Points on a hilly landscape, in no order, each with its height.
A ball rolls from a point to the lowest of its 3 nearest points, and stops where none of them is lower. Distance is the straight distance between rows; heights are no part of it.
q154: [ 11   3 -11 -27  -6 -28   1  44 -28 -34]  h=326
q419: [  0   3 -21 -41  10   3  -2  69 -32 -35]  h=137
q890: [ 16 -39  -4  24 -28   3 -23  -8 -11  18]  h=635
q302: [-23  34  24   1  23  19   7 -24  23  22]  h=165
q53: [  0 -23   1  37  25  33  25 -14  48  37]  h=368
q217: [-21  22  23   7  27  29   9 -26  27  34]  h=161
q916: [-23  25  18   7  24  25   7 -27  21  27]  h=147
q369: [-34  32  12  -8   8   5   4 -15  21  -3]  h=216
q104: [ 46 -20   6 -12 -21 -25 -15  -7 -39  -1]  h=135
q906: [ 58  -3  -1 -29 -11 -31   3  19 -39 -30]  h=106
q923: [ 13   3 -15 -34   0 -14   2  61 -30 -34]  h=233
q164: [ 20 -19  -2   1 -24 -21 -21  -6 -29   5]  h=419
q150: [-35  16  -7 -26   8  -8   3  33   8 -37]  h=697
q319: [ -8   0  -7  -5 -19 -23 -12  -3 -18 -10]  h=826
q858: [-25   8   0   6  -4   5  -9 -23   6   3]  h=291
q782: [ -8   7  -7 -16 -11 -28  -6  22 -16 -24]  h=644
q309: [ 68  -6   6 -34 -11 -31   2   2 -40 -26]  h=68
q267: [-12  -2  -7   8 -15  -5 -14 -15 -11   2]  h=568
q203: [-15  -1   2  23   9  29   1 -27  23  24]  h=205
q713: [ 38   2 -10 -37  -3 -22   5  51 -36 -37]  h=317
q247: [-14   8 -12 -26  -2 -22   1  39 -12 -36]  h=691
q135: [-13   4 -14 -30   5 -15   0  52 -17 -40]  h=698
q546: [-29  18   4   2   2   2  -5 -17   9  -1]  h=294
q444: [ -4  -7  13  30  31  39  20 -20  41  40]  h=228
q718: [  9   3  -6 -18 -14 -35  -4  20 -27 -24]  h=509
q942: [-19   0  -4  16  -5  13  -6 -24  12  13]  h=130
q280: [-18  11  -7  -4 -11 -20  -8  -1  -8 -15]  h=739
q173: [-29  23  10  -2   8  12  -2 -23  16   7]  h=247
q868: [ 25  -2  -3 -18 -18 -36  -5  13 -36 -17]  h=447
q425: [-16   4   8  20  17  34   5 -25  26  31]  h=159
q692: [ 23   1  -8 -27  -8 -28   1  39 -32 -33]  h=290
q358: [-27  13  -7 -18  -4 -19   0  18  -3 -29]  h=690
q636: [ -3 -24  -8  35  -4  25  -1 -15  21  22]  h=414
q245: [ 32   1  -5 -25 -12 -33   1  30 -35 -27]  h=99
q501: [-35  28   5 -10   5  -7   1  -5  17 -14]  h=244
q967: [  7 -39 -12  47 -11  21   3  -7  33  22]  h=500
q231: [  8 -37 -11  50   3  21  18 -14  46  25]  h=617
q210: [-21  13  13  14  15  26   3 -28  22  26]  h=116
q456: [ 12 -39  -7  33 -24   8 -17  -7   2  19]  h=640
q188: [ 41  -9  -1 -20 -19 -36  -9   4 -41 -13]  h=92
q792: [-34  43  20  -7  19  11   7 -17  24   3]  h=193
q289: [ -6 -18  -1  34  12  34  11 -22  38  29]  h=510
q941: [  2 -21  -5  15 -22  -5 -22 -13 -18  11]  h=588
q471: [-18  29  29  10  34  31  13 -24  24  41]  h=175
q140: [ 82  -7   5 -38 -11 -25   8  -1 -38 -34]  h=157
q859: [-12 -14  -7  26  -4  23  -7 -23  15  22]  h=316
q983: [ -9   9  21  20  35  37  18 -22  33  45]  h=199
q818: [ -1 -31  -9  43   4  28  12 -15  41  27]  h=600

For each start below, name the point where the ball stops.
q135 -> q419
q319 -> q942
q941 -> q188
q890 -> q188
q280 -> q245
q289 -> q210
q456 -> q942
q150 -> q245
q471 -> q210
q501 -> q210
q546 -> q210
q818 -> q942
q247 -> q245

Call two points neighbours if one is among the 3 nearest of the other. Go from one point of each pair to the other, from neighbour to neighbour, staying as low as possible. Name the highest point that can't be avoided.
q942, q419 -> q941
q309, q245 -> q906
q309, q419 -> q713
q942, q210 -> q203
